The views of a scene show one set of named points, each view turned or mirrored, shifted and resized as a whole, with a little noise and some points left out.
In the rows, 128 means zero.

Scene 1
View 1
K276: [145  85 152 135 106 145 122 113 148 108 138 135 141 129 132 147 129 105
 114 184 137 114 130 138 107 140 173 111 107 113 110 148 133 125 135 126
 115 117 140 159  77 129 141 131 149 113 132 121 151 126 121  96 115 102
 160 142 113 172  97 135 124 125  96 130 155 148  78 174]
K413: [139 118 123 109 133 140 125 143 149 115  98 148 129 148 121 125 149 114
  99 177 139 113 106 117  85 123 161  84 122 140 145 158 120 129 108 121
 138 111 139 150  99 169 109 116 189 170 118 135 148 123 130  76 150  86
 142 101 131 169  97 151 137 115 104 123 120  92  75 142]
K825: [125  98 153 125  88 136  83 110 130 125 130 134 140 151 133 131 111 103
 107 183 155  96 126  98  91 130 170 105 105 120 140 170 135 169 150 118
 136 101 152 164  84 168 134 129 157 118 147 130 156 116 121 100 129 107
 173 165 108 171 103 151 126 106 102 150 123 122  79 175]
K928: [109 108 142 115  95 122  75 111 130 138 115 138 138 145 137 125 112 115
 107 161 154  93 118  87  91 131 152 106 113 128 160 167 121 173 147 108
 142  97 149 179  93 188 127 129 161 141 141 140 156 110 121 106 142 124
 171 176 109 159 113 144 117 100 107 158 116 112  98 164]
K54: [115 155 113 107 128 125 103 114 143 136 112 127 128 140 141 150 125 136
 102 165 121 132  99  96  87 117 126 111 132 112 142 157 127 122 141  97
 121 131 134 149 101 159  94 108 158 159 100 144 157  89 144 105 140 124
 123 122 129 160 131 117 133 112  97 144 138  75 130 124]
K522: [132 109 105 109 179 143 158 155 170 125  63 167 126  88 119 123 185 138
 109 114 122 120  99 176 123 156 126 123 142 151 142 108  82  67  26 110
 135 136  97 184 124 155 101 122 195 234  89 136 118 156 135  93 160 118
 130  88 110 138 111  89 107 132 100  88 124 105  89 117]
K800: [133 119 134 123 123 130 120 107 155 128 127 132 133 119 145 157 133 127
 111 161 118 126 112 127 103 132 139 127 124 105 118 138 124 103 133 103
 110 132 126 166  88 131 120 123 144 138 106 129 152 114 134 109 124 133
 130 131 115 164 125  94 121 127  95 138 159 120 114 146]
K702: [126  93 145 121 109 137 101 125 138 124 113 145 135 136 130 124 133 107
 108 165 152  98 124 117  99 140 161 102 111 131 144 154 117 150 120 119
 135 105 143 172  94 168 129 135 168 146 136 133 147 129 118  99 137 108
 168 153 105 162 100 140 119 112 103 133 120 123  77 170]
K80: [139  99 150 126  96 141 110 112 137 112 141 130 136 151 135 141 122 102
 103 200 146 113 124 112  95 125 171 100 103 115 123 166 140 145 155 122
 122 114 149 148  79 147 131 124 154 110 136 129 162 112 124  91 121  91
 159 140 119 179  93 150 133 115 101 143 146 126  78 170]
K470: [124 109 123 109 141 137 118 141 148 131  76 161 132 127 122 117 149 118
 105 140 145  99 108 134 106 143 145 104 124 153 157 142 102 127  76 112
 144 108 126 178 116 182 112 126 189 199 120 138 134 139 123  95 157 112
 155 121 112 148 102 130 117 113 104 117 110 100  80 141]
K354: [132 122 122 112 127 133 116 117 148 133 106 138 132 119 136 147 143 129
 109 151 123 122 107 128 104 136 132 118 129 119 136 139 115 113 112 104
 126 127 124 171 100 149 109 122 162 168 109 133 146 117 133 105 136 126
 136 131 114 152 116 110 117 119 100 134 139 110 110 138]
K123: [134  89 140 123 124 139 126 118 153 123 110 146 140 109 134 136 144 120
 115 145 130 108 123 144 117 150 147 121 117 126 126 133 111 114  97 110
 127 122 122 185  97 142 132 133 156 154 117 125 141 137 122 107 130 123
 153 144 103 153 111 107 108 123 101 127 142 140  93 159]
K336: [122 138 135 122 109 125 105  93 151 131 144 114 135 132 152 168 114 131
 111 176 117 139 112 102  94 123 133 126 125  92 116 155 136 121 173  93
 102 138 141 150  81 130 115 117 132 115 107 132 165  86 141 115 118 136
 123 139 122 165 133 105 125 120  92 151 166 107 138 146]
K749: [118 140 123 110 119 127 102 110 143 138 123 130 132 138 144 149 123 130
 102 161 121 125 103  98  90 123 130 117 124 109 142 157 126 134 148  97
 122 123 134 159  97 161 105 117 154 150 111 141 152  95 140 108 134 130
 127 137 121 159 128 116 125 114  97 147 139  93 125 136]
K148: [121 125 146 125  91 120  84  84 135 129 153 113 143 136 151 164 101 121
 113 183 132 123 120  91  91 120 142 122 113  88 124 163 142 144 180  98
 108 122 146 164  76 139 129 124 127 100 123 132 167  90 134 119 110 136
 137 171 114 170 127 117 122 112  95 164 161 121 125 165]
View 2
K800: [125 121 106 118 140  91 113  69 120  91  99 132 129 136 152 147 166 110
 131 108 124 150  97 145 114 112 138 146 128 134 122 106 131 125 153 118
 110 124 135 119 131 171 106  99 115 114  91 126 115 100 141 129 120 116
 134 147 131  97 124 164 109 116  95 123 139 123  88 136]
K80: [133 124 128 113 106 144 110  65 118 101  89 112 140 184 153 167 189 109
 130 123 124 143 111 137 122 141 137 157 138 132 114 135 131 129 138 177
 128 155 120 121 162 172  89 134 124 108 101 106 100 114 180 127  83 101
 144 135 140 138 102 168 132  90  83 148 162 150  96 138]
K354: [128 125 108 125 148 106 114  87 122  99  89 140 107 133 141 137 156  89
 125 117 135 140 109 142 104 113 143 146 142 129 136 112 122 132 158 115
 103 127 137 121 116 146 108  99 116 119  81 117 131 107 163 118 119 126
 127 144 132  96 121 133 122 110 117 132 125 123  87 130]
K470: [138 123 111 128 147 136 113 119 138 115  93 151  96 141 118 133 153  64
 121 145 141 122 137 133  94 108 149 162 157 122 135 121 114 137 152 131
 105 143 122 128 113 110  99  99 127 118  53  89 147 129 202 106 108 138
 112 125 133 106 123  90 149  84 151 124 106 120  92 135]
K702: [144 123 136 111 133 149 101  93 117 109  96 128 124 168 129 144 178  97
 136 140 132 126 120 136 107 130 151 163 142 122 116 130 124 131 154 177
 109 154 120 127 145 127 107 127 127 112  78  91 133 130 193 116  89 108
 144 116 139 125 111 127 147  89 105 133 136 130 109 134]
K928: [145 133 169 119 140 159 107  76  97 112  81 109 109 165 141 121 167  98
 146 130 151 136 117 142 113 143 147 146 152 105 120 136 118 135 155 185
 115 149 120 107 145 122 112 141 116 105  98 118 148 103 191  99  84 111
 157 113 151 119 100 129 147  97  97 159 153 110 123 123]
K148: [135 128 149 111 134 114 111  38  93  90  85  98 130 155 173 143 170 128
 149  95 131 163  81 151 122 141 139 140 129 118 111 123 135 125 150 156
 113 129 133 105 151 171 113 134 108 105 128 145 113  86 141 125 101  92
 160 137 140 105 101 186 111 128  55 148 176 122 110 130]
K522: [127 113  54 135 165  84 119 140 171 104 112 188  96  98 107 140 144  55
 105 147 129 117 142 131  82  75 154 164 144 140 149  95 117 135 155  68
  88 121 134 145  79 120  97  53 126 138  25  79 139 135 182 115 141 154
  82 144 115  81 150  78 125  89 185  88  64 124  68 143]
K825: [143 126 156 113 123 159 101  74 104 107  85 106 127 182 144 144 181 107
 140 130 134 136 110 135 116 146 146 154 142 113 111 136 127 131 149 191
 120 162 115 122 158 139 101 144 123 106  99 105 129 116 188 115  81  98
 152 115 146 134  96 145 145  94  85 154 158 131 118 129]
K749: [124 135 131 126 144 114 125  62 107 104  79 118 108 138 157 127 150  89
 137 107 150 153 100 147 115 129 132 139 152 119 131 118 125 132 141 121
 117 124 139 107 127 156 102 105  99 114 104 140 129  89 160 115 103 120
 133 150 139  93 105 147 115 112  96 149 144 118  92 127]
K336: [119 134 129 117 140  92 123  40 101  91  85 109 123 141 172 142 166 113
 138  93 137 171  85 154 125 129 131 138 135 129 121 114 131 126 146 120
 112 117 136 104 135 184 109 114  99 112 116 148 117  80 133 127 108 106
 143 159 139  95 106 185  97 124  68 145 162 121  90 126]
K54: [119 139 124 136 138 110 135  58 111 107  78 118 102 133 159 128 146  72
 130 103 158 162 108 146 115 125 132 140 160 121 136 114 120 134 138 104
 127 112 139 106 118 164  94 101  89 112 103 140 132  81 161 112 105 130
 121 161 139  97 103 140 106 108 108 158 137 122  84 127]
K276: [136 119 121 108 116 133 103  76 117  96  96 123 140 174 144 164 190 116
 129 128 114 136 106 138 115 128 141 158 125 131 107 129 134 124 147 177
 119 154 120 130 158 162 100 127 130 115  90  95 107 126 174 132  99 102
 143 127 133 133 112 162 134  97  89 131 151 144 100 139]
K413: [126 127  96 135 115 150 129  96 140 117  82 136 108 163 131 149 169  60
 118 134 145 137 133 135 105 125 140 162 160 130 137 128 121 135 129 132
 130 147 122 126 130 152  76 106 114 122  73  90 125 121 209 116  83 137
 106 149 135 129 104 116 138  72 138 152 122 148  74 137]
K123: [142 113 105 111 147 102  94 102 131  91 108 149 125 140 132 151 171 110
 129 134 114 121 112 138 104 100 151 157 123 131 123 112 129 125 170 137
  87 143 125 130 129 136 111 101 137 121  66  93 126 126 164 123 123 116
 130 121 123 103 132 132 130 107 113 106 119 127  96 138]
View 3
K825: [118 138 122 118 142 128 109 147 119 125 114 104 132 116 157  89 118 115
 158 145 121 112 131 150 120 137 145 118 120  60  93 142 153 110 156 120
  92 140 113 125 130 100 136 140 144 126 120 119 122 124 138 120 161 144
 127 121 139 128 121 122 152 116 100 127 115 157 107 126]
K470: [115 150 150 137 124 111 110 130 122  87 128 111 120 103 144 128 109 108
 151 101 135  93 114 144 120 113 146 115 135 100 109 125 158 102 158 130
 126 167 123 143 137 131 142 126 137 119 102 123 126 128 161 150 145 133
 128 114 142 134 110 152 118 141 105 139 127 143 120 138]
K80: [112 143 122 133 136 139 104 143 125 141 108 105 128 112 157  96 117 112
 158 155 119 121 132 136 125 149 154 113 120  73 107 137 163 114 141 122
  94 147 110 130 129 106 129 141 141 136 122 115 126 111 136 122 159 144
 134 139 137 118 120 118 151 115  95 134 120 150 105 122]
K522: [105 162 179 151 106 111  98 111 136  80 136 109 112  92 130 159 106 108
 139  88 139 104 103 128 133 105 155 118 153 144 137 105 160 110 149 137
 153 184 133 162 146 151 139 112 126 125  94 129 128 126 172 176 120 109
 128 127 130 131 104 162  93 161 104 151 133 135 129 135]
K54: [108 146 139 129 115 127 143 127 133 116 118 119 135 125 133 114 116 124
 143 120 122 116 143 137  99 123 126 122 131 114 114 119 157 126 127 122
 122 147 105 123 101 126 135 133 144 138 108 105 123 137 126 136 137 140
 106 149 121 118 114 135 136 117 103 137 149 136 116 129]
K123: [106 150 156 129 131 119  96 130 132 118 121 101 123 112 139 121 113 112
 137 130 126 121 117 134 144 130 154 120 144 103 116 116 144 117 158 125
 115 158 127 146 137 114 138 123 135 131 116 133 127 125 148 150 139 120
 127 124 126 123 112 130 125 130 104 134 118 143 119 123]
K928: [119 139 129 112 138 118 122 148 119 111 119 107 133 122 147  93 117 119
 146 125 122 101 131 156 109 126 135 123 123  64  91 136 145 111 163 116
  97 140 113 119 120 103 143 138 149 121 115 118 124 140 136 125 156 143
 117 109 135 130 120 128 146 115 107 123 120 157 109 127]
K749: [108 144 138 124 123 125 134 129 132 118 115 115 137 126 136 110 118 123
 139 124 121 116 137 140 110 125 130 123 132 104 114 119 149 128 135 119
 115 144 110 125 106 116 138 134 142 137 113 110 124 140 127 133 139 136
 106 142 122 119 115 128 138 114 106 134 140 140 118 129]
K148: [106 136 129 114 139 132 124 138 131 149 105 111 141 136 136  88 123 124
 136 154 114 134 142 140 122 143 134 126 130  86 106 122 138 135 141 113
  93 127 107 121 108  94 132 139 144 143 128 117 124 136 114 125 143 139
 106 143 115 113 121 105 153  97 106 126 128 145 108 113]
K800: [103 150 146 132 127 128 112 124 136 134 112 109 132 123 132 115 119 115
 135 139 120 132 130 130 134 134 144 123 142 114 121 111 145 131 138 123
 112 148 117 137 122 115 133 128 134 142 118 124 128 127 132 145 130 125
 113 147 114 116 115 121 131 117 103 136 132 137 118 119]
K354: [107 150 148 134 122 122 118 126 133 113 119 109 127 117 136 121 115 117
 141 120 123 118 125 136 123 123 143 122 142 113 120 115 153 121 142 124
 123 155 118 139 123 122 136 126 136 136 110 122 126 134 140 146 137 128
 115 134 124 122 113 134 124 126 103 135 134 137 121 127]
K336: [102 142 135 128 127 136 132 126 137 144 104 110 142 135 132 103 123 125
 137 147 114 137 141 133 117 138 129 125 136 107 118 114 145 137 128 115
 105 134 107 125 102 107 132 135 140 148 123 115 127 135 114 136 132 135
 104 159 111 109 116 110 145 103 103 132 141 136 114 116]
K702: [115 143 136 123 136 121 102 143 120 115 119 105 125 110 150 106 112 111
 152 129 125 105 119 145 127 131 148 112 128  71 103 135 157 106 159 123
 102 153 117 132 137 110 137 136 142 123 116 123 123 121 147 133 156 136
 131 116 140 128 119 131 137 126 100 131 115 152 107 128]
View 4
K54: [170 144 131 156 115 114 118 136 170 143 155 133 147 104 156 122 122 135
 148 127 105 118 149 138 133 109 126 113 134  88 135  96 166 114 126 141
 131 161 106 120 116 128 157 132 138 129 124 130 134 135 123 107 138 130
 105 136 108 168 122 123 147 133 142 119 106 146 127 129]
K336: [171 131 141 150 117 123 135 130 154 140 145 103 157 105 150 138 120 127
 145 122 105 126 146 128 124  94 123 125 132  86 121  97 125 109 134 140
 150 172 100 111 108 135 158 135 129 139 130 107 119 138 117  96 126 148
 101 132 126 160  95  87 141 124 141 124 102 136 112 114]
K123: [152 110 120 133 122 118 133 109 161 145 145 127 126 119 117 121  95 139
 100  95  94 134 103 155 127 127 106 113 110 116 144 118 154 149 131  90
 139 155  83 140 104 138 136 130 101 132 118 148 125 122 141 114 135 131
 107 128 145 141 124 114 142 133 126 110 112 142 138 125]
K148: [176 109 143 136 118 127 158 127 153 132 138  90 142 115 143 133 124 120
 140 112 108 130 140 119 135  90 122 127 135  85 123 100 121  99 142 142
 141 172  88 114  99 146 168 111 121 133 132 101 118 132 105  95 122 151
  94 140 140 151  84  74 133 134 149 105 105 153 133 105]
K749: [169 136 129 145 113 120 129 132 166 139 151 126 141 107 150 125 117 130
 144 120 104 123 141 135 136 109 121 112 133  91 134 102 158 114 130 138
 131 162 101 119 109 136 153 128 132 129 132 131 129 133 120 107 136 134
 103 137 117 163 117 116 143 137 140 113 105 149 129 125]
K825: [172  94 130 132 127 121 173 116 169 124 122 111 111 136 141 116 121 134
 118  99 109 129 127 133 151 106 129 104 124  84 155 103 160 122 139 115
 116 159  75 130 105 161 169 100 123 129 125 126 141 136 111  95 129 127
 103 139 141 143  94  87 130 153 136  81 114 195 170 107]
K80: [171  94 144 150 134 113 158 109 167 129 116 107 121 124 146 125 120 149
 104 102 121 127 132 152 132 102 130 104 112  77 158  96 148 146 137  91
 130 163  76 126 136 155 165 134 121 140 111 115 139 135 124  79 125 119
 111 129 143 142  87  82 128 139 124  99 113 189 141 102]
K413: [161 123 128 158 121 108 129 119 180 136 132 149 120 118 153 113 119 158
 117 113 113 120 130 161 141 122 128  91 115  86 171  97 193 153 124  91
 116 149  92 136 139 138 157 140 132 130 105 148 148 135 137  96 139 104
 118 128 114 155 123 130 140 144 119 105 113 187 148 130]
K522: [138 148 105 150 111 107  79 114 175 161 165 178 134 103 119 110  81 163
  94 106  87 124  93 185 120 162  97  94 103 138 153 122 204 177 109  70
 137 139  97 153 123 113 108 164 111 126 102 189 131 112 169 129 148 107
 120 121 122 160 174 176 159 126 109 136 113 123 126 161]
K928: [173 110 119 124 121 121 166 125 171 125 137 122 110 130 142 112 123 126
 131  98 103 128 124 127 158 114 129 105 134  85 149 108 174 109 136 134
 109 152  82 128  89 158 167  93 126 120 133 133 141 135 106 111 136 130
 100 142 134 146 109 105 134 160 146  80 113 182 173 117]
K800: [161 121 133 147 121 121 127 122 156 144 148 115 148 107 134 133 108 132
 120 112 103 129 129 148 117 112 113 123 121  99 130 108 139 130 131 110
 150 166  93 124 113 130 147 142 112 137 121 128 117 124 134 101 129 139
 104 132 136 150 110 102 143 125 134 124 108 135 116 121]
K354: [160 129 128 145 115 115 122 123 166 144 154 134 136 108 135 123 108 139
 122 111 100 125 122 151 131 125 116 109 121 103 139 109 163 133 128 112
 139 157  93 133 111 131 144 138 120 129 121 144 127 128 136 113 135 132
 110 133 125 156 126 125 146 132 133 117 108 140 130 132]
K276: [165  91 138 139 131 119 156 109 164 131 120 102 122 127 135 123 116 139
 104  99 112 130 122 147 130 104 125 110 112  90 151 104 140 144 138  92
 137 161  74 129 121 151 160 124 111 136 119 120 129 134 120  87 126 129
 108 132 149 139  93  82 130 137 127  96 112 178 143 107]
K702: [164  99 124 130 126 115 155 111 170 133 132 123 111 129 133 113 110 137
 105  94 106 127 116 147 145 119 121 103 118  94 159 109 172 135 135  98
 118 156  78 137 105 149 157 111 114 130 118 139 143 130 124 105 134 120
 109 131 140 141 110 106 133 150 130  85 114 181 164 119]
View 5
K148: [144 107 129 143  72 118 108 135 137 136 165 120 143 205 207 112 121 171
  84 110 165 119 105 173 149 141 118 124 157 163 105 111 140 109 154  89
 115 139 155 138 126 131 145 150  96 125 142 147 109 141 150  86 162  92
 108 167 103 103 150 125 130 135 128 161 107 162 112 113]
K123: [143 116 143 129  81 133 134 143 140 115 118 134 135 160 179 125 156 172
 134 128 138 151 115 184 118 133 128 119 118 142 140 131 145  89 110 104
  92 139 126 121 111 170 139 124 104 104 135  85 126 138 128 130 170 127
 144 157 114 160 144 117 102 148  90 130 144 178 137 109]
K276: [174 111 141 133  86 134 128 126 137 119 138 138 151 169 203 119 149 166
 116  96 142 129 101 199 161 129 110 123 132 145 118 119 144  90 139 120
  94 117 127 116 114 170 127 139 116 113 148 129 112 129 140 123 165  98
 115 164 122 130 155 117  94 150 114 159 134 161 125 113]
K800: [134 103 137 133  77 126 100 133 146 120 134 125 131 177 182 123 154 166
 115 122 141 141 118 176 115 142 121 105 142 152 129 112 128 101 122  87
 104 131 156 119 123 144 157 126 103 131 134 107 122 141 138 111 154 117
 129 163 108 137 143 127 125 138 110 138 133 167 127  93]
K413: [173 128 144 125 113 141 126 110 117 135 130 171 117 162 178 122 180 133
 150 110  75 145 107 170 119 149 107  91 149 122 119  92 154 100 116 108
  87 116 144 126 102 173 115 112 115  91 144 118 121 144 144 155 141 124
 120 156 136 147 136 112  91 144  97 172 137 177 164 126]
K336: [140 102 131 140  76 119  95 127 139 139 159 122 137 201 196 113 137 163
  95 111 152 123 113 172 138 149 114 110 162 157 111 105 130 112 147  88
 116 131 163 129 128 129 156 140 100 135 139 144 112 143 147  93 154  99
 106 172 102 110 145 131 133 136 128 155 117 159 119 101]
K354: [134 113 138 126  88 128 119 133 134 127 130 137 116 175 174 118 160 155
 128 127 119 152 116 161 103 148 122  99 139 143 126 111 144 101 115  87
 100 138 154 130 112 148 142 119 101 108 134  98 128 149 136 122 153 132
 131 154 114 142 133 122 118 138  92 141 132 176 145 110]
K80: [183 118 141 135  93 135 123 116 128 129 149 147 148 173 208 119 155 159
 116  89 130 125  98 199 168 138 108 116 145 143 111 110 146 100 149 119
  98 113 134 117 115 167 123 139 112 113 151 144 108 132 151 126 159  91
 102 166 125 120 155 120  95 146 121 168 125 160 131 119]
K928: [153 124 132 143  91 128 160 135 107 140 162 152 124 187 210 105 125 150
 108 124 129 130  95 168 149 143 121 119 151 134 105 122 178 106 149 105
 101 154 132 153  99 156 100 150  97  77 144 134 114 144 136 107 166 111
 126 143 116 117 152 110 107 131  96 181 110 176 133 155]
K702: [169 125 140 137  89 134 154 134 119 124 137 152 136 169 197 119 147 156
 132 115 121 141  97 184 146 133 120 123 134 134 121 125 167  92 132 115
  87 138 124 132 101 174 109 136 110  87 142 116 116 139 135 132 171 112
 130 152 124 140 147 111  89 141  90 163 131 175 138 138]
K522: [127 122 151 110 100 140 127 136 141 109  83 152  96 134 129 130 195 151
 180 155  81 181 137 157  52 144 133  85 110 123 157 115 137  85  65  88
  88 141 146 120 101 175 148  86 110  94 121  40 145 156 122 170 154 177
 169 140 132 200 119 116 106 145  56 118 168 192 172 107]
K54: [130 113 135 129  97 122 100 119 126 143 151 144 110 195 178 117 155 140
 117 129 107 137 121 148 101 160 115  88 171 137 110  90 142 119 124  72
 113 137 175 142 112 128 143 118  97 113 136 127 120 159 146 113 139 131
 118 154 112 125 128 120 138 127 109 161 120 172 146 117]
K470: [148 131 146 128 102 137 151 132 114 128 120 162 106 156 168 122 166 143
 150 137  88 158 113 165 101 142 124 102 127 120 133 117 167  92 105 103
  90 143 137 137  92 173 113 115 108  76 135  83 132 154 129 154 156 146
 146 143 129 166 136 105  98 138  71 156 137 185 158 139]
K749: [134 113 134 135  85 123 110 124 126 140 150 141 115 194 181 111 143 147
 114 128 122 138 115 155 113 154 118 100 159 145 115 101 144 112 131  79
 110 140 164 139 116 133 141 126  96 113 136 123 121 152 142 106 146 123
 120 155 109 124 133 121 132 129 105 158 115 169 138 116]
View 6
K123: [110 100 117 100 121 137  88 109 138 134 123 131 136 136 112 101 122 130
 139 134 129 132 137 109 125 110 145 114 138 120 164 125 134 130 118 132
 111 115 109 148 132 139 137 131 131 131 122 123 113 120 115 150 140 112
 120 149 140 168 124 140 159 132 161 138 163 139 116 111]
K928: [ 96 147 133 140 128 144  98 141 116 124 122 161 144 170 141  89 132 123
 148 116 134 139 163 144 145 115 117 111 109 138 159 145 117 101 116 105
 126 152 107 173 120 135 146 130 111 143 146 109 139 113 114 129 153 116
 129 149 174 146 145 112 105 138 157 134 151 125  81 111]
K354: [111 110 116 110 133 145 109 129 144 130 130 143 127 126 127 113 118 140
 153 119 114 126 127 109 130 101 126 116 128 118 157 131 136 135 121 141
 136 115 120 151 128 142 131 140 128 137 122 127 127 118 122 132 139 131
 115 150 134 174 138 124 144 128 148 135 169 124 113 118]
K702: [ 95 125 133 127 120 139  92 122 130 125 110 144 135 156 127  81 123 119
 147 119 145 147 155 131 130 111 140 110 128 141 163 147 124 106 112 121
 109 138 105 168 122 135 137 135 122 135 141 105 117 132 115 146 149 111
 127 137 164 160 133 128 135 134 165 122 155 132  93 113]
K749: [105 125 121 119 138 155 112 142 125 131 144 162 130 148 153 114 124 139
 157 108 116 121 142 125 148 109 105 118 109 122 148 129 126 116 124 126
 158 134 118 166 113 141 126 133 116 139 138 127 139 108 123 121 149 128
 123 149 150 158 160 108 114 124 135 144 160 114  95 119]
K54: [106 118 118 117 143 158 124 141 134 130 139 160 119 132 149 118 118 147
 163 102 107 118 123 113 143  93 104 115 106 123 144 135 131 127 125 143
 166 123 128 159 116 144 113 141 120 147 134 129 138 114 131 118 144 140
 117 147 134 169 156 110 116 119 133 131 169 112 103 128]
K276: [ 91 107 125 109 113 151  91 108 120 139 137 143 136 144 134  82 128 111
 153  94 157 139 157 115 127 131 137 127 135 140 165 142 119 111 119 136
 118 139 100 166 103 131 125 130 130 117 148 105 113 139 122 155 165  95
 140 136 162 152 151 130 148 119 142 129 149 141  95 112]
K470: [113 119 130 134 129 131 106 127 158 112  85 133 125 147 110  97 114 134
 149 137 119 139 128 134 127  80 143  94 120 125 167 147 134 122 112 135
 107 124 120 158 147 140 135 140 133 158 124 121 115 133 114 130 129 135
 113 140 146 184 108 140 144 144 180 102 175 124 113 122]
K413: [103 104 131 132 125 146 120 122 155 117  96 140 111 134 130  92 113 125
 165 100 134 142 133 129 124  85 136 106 114 141 162 163 123 114 116 148
 125 135 122 166 124 136 108 147 138 151 140 110 109 151 132 133 149 130
 124 125 150 182 131 130 138 121 160  91 175 122 111 134]
K825: [ 91 134 135 133 119 150  94 125 115 130 128 157 140 162 141  80 132 110
 152 101 153 143 168 138 136 125 130 118 119 146 166 148 112  96 114 116
 119 152 101 177 107 130 134 132 116 129 155 100 123 131 119 138 162  99
 138 136 176 144 153 118 119 129 150 129 146 132  79 113]
K336: [101 103 117  95 136 168 109 129 117 145 176 157 129 126 157 120 125 136
 160  93 119 111 134 103 144 123 102 135 122 119 142 119 129 129 128 139
 174 121 116 157  99 137 115 133 117 122 137 131 137 103 133 130 158 114
 127 150 141 156 176 107 122 108 112 160 157 125 100 119]
K522: [133  84 113 106 133 123 102 117 188 110  80 114 112 113  84 118  97 149
 144 152  94 128  94 103 114  62 157  89 136 108 166 135 156 158 115 165
 106  88 133 129 162 146 127 145 151 163  95 136 103 129 115 135 110 151
 100 148 106 205  81 155 180 143 183 105 197 127 150 125]
K80: [ 87 110 127 118 116 159  99 112 115 135 142 153 129 140 147  84 129 108
 162  81 156 142 158 119 130 128 128 128 128 147 158 151 114 101 117 136
 128 146 101 177  96 131 119 136 125 119 155 103 115 139 130 149 170  97
 141 125 165 155 160 121 136 114 137 123 148 133  92 122]
K148: [ 92 116 120 102 128 161  98 129 101 146 174 164 142 143 159 109 137 125
 152  96 134 119 156 111 150 143 106 142 124 129 149 121 125 113 126 119
 162 135 102 165  94 135 130 131 107 115 142 118 139 100 128 136 164  98
 135 151 160 140 180 104 116 114 113 162 145 129  83 113]
K800: [108  97 113  94 126 153 100 119 128 144 153 147 127 124 133 115 124 139
 151 107 122 118 132 102 131 118 123 128 131 120 153 122 136 134 127 141
 146 114 112 153 113 138 123 133 127 122 126 126 126 115 127 143 151 115
 124 150 133 167 151 125 148 116 131 150 163 132 113 115]

In a view up to two points have been moved. Name them for each view, in the order of its rows, or write none.
view 1: K276
view 2: none
view 3: none
view 4: K80
view 5: K336
view 6: K749
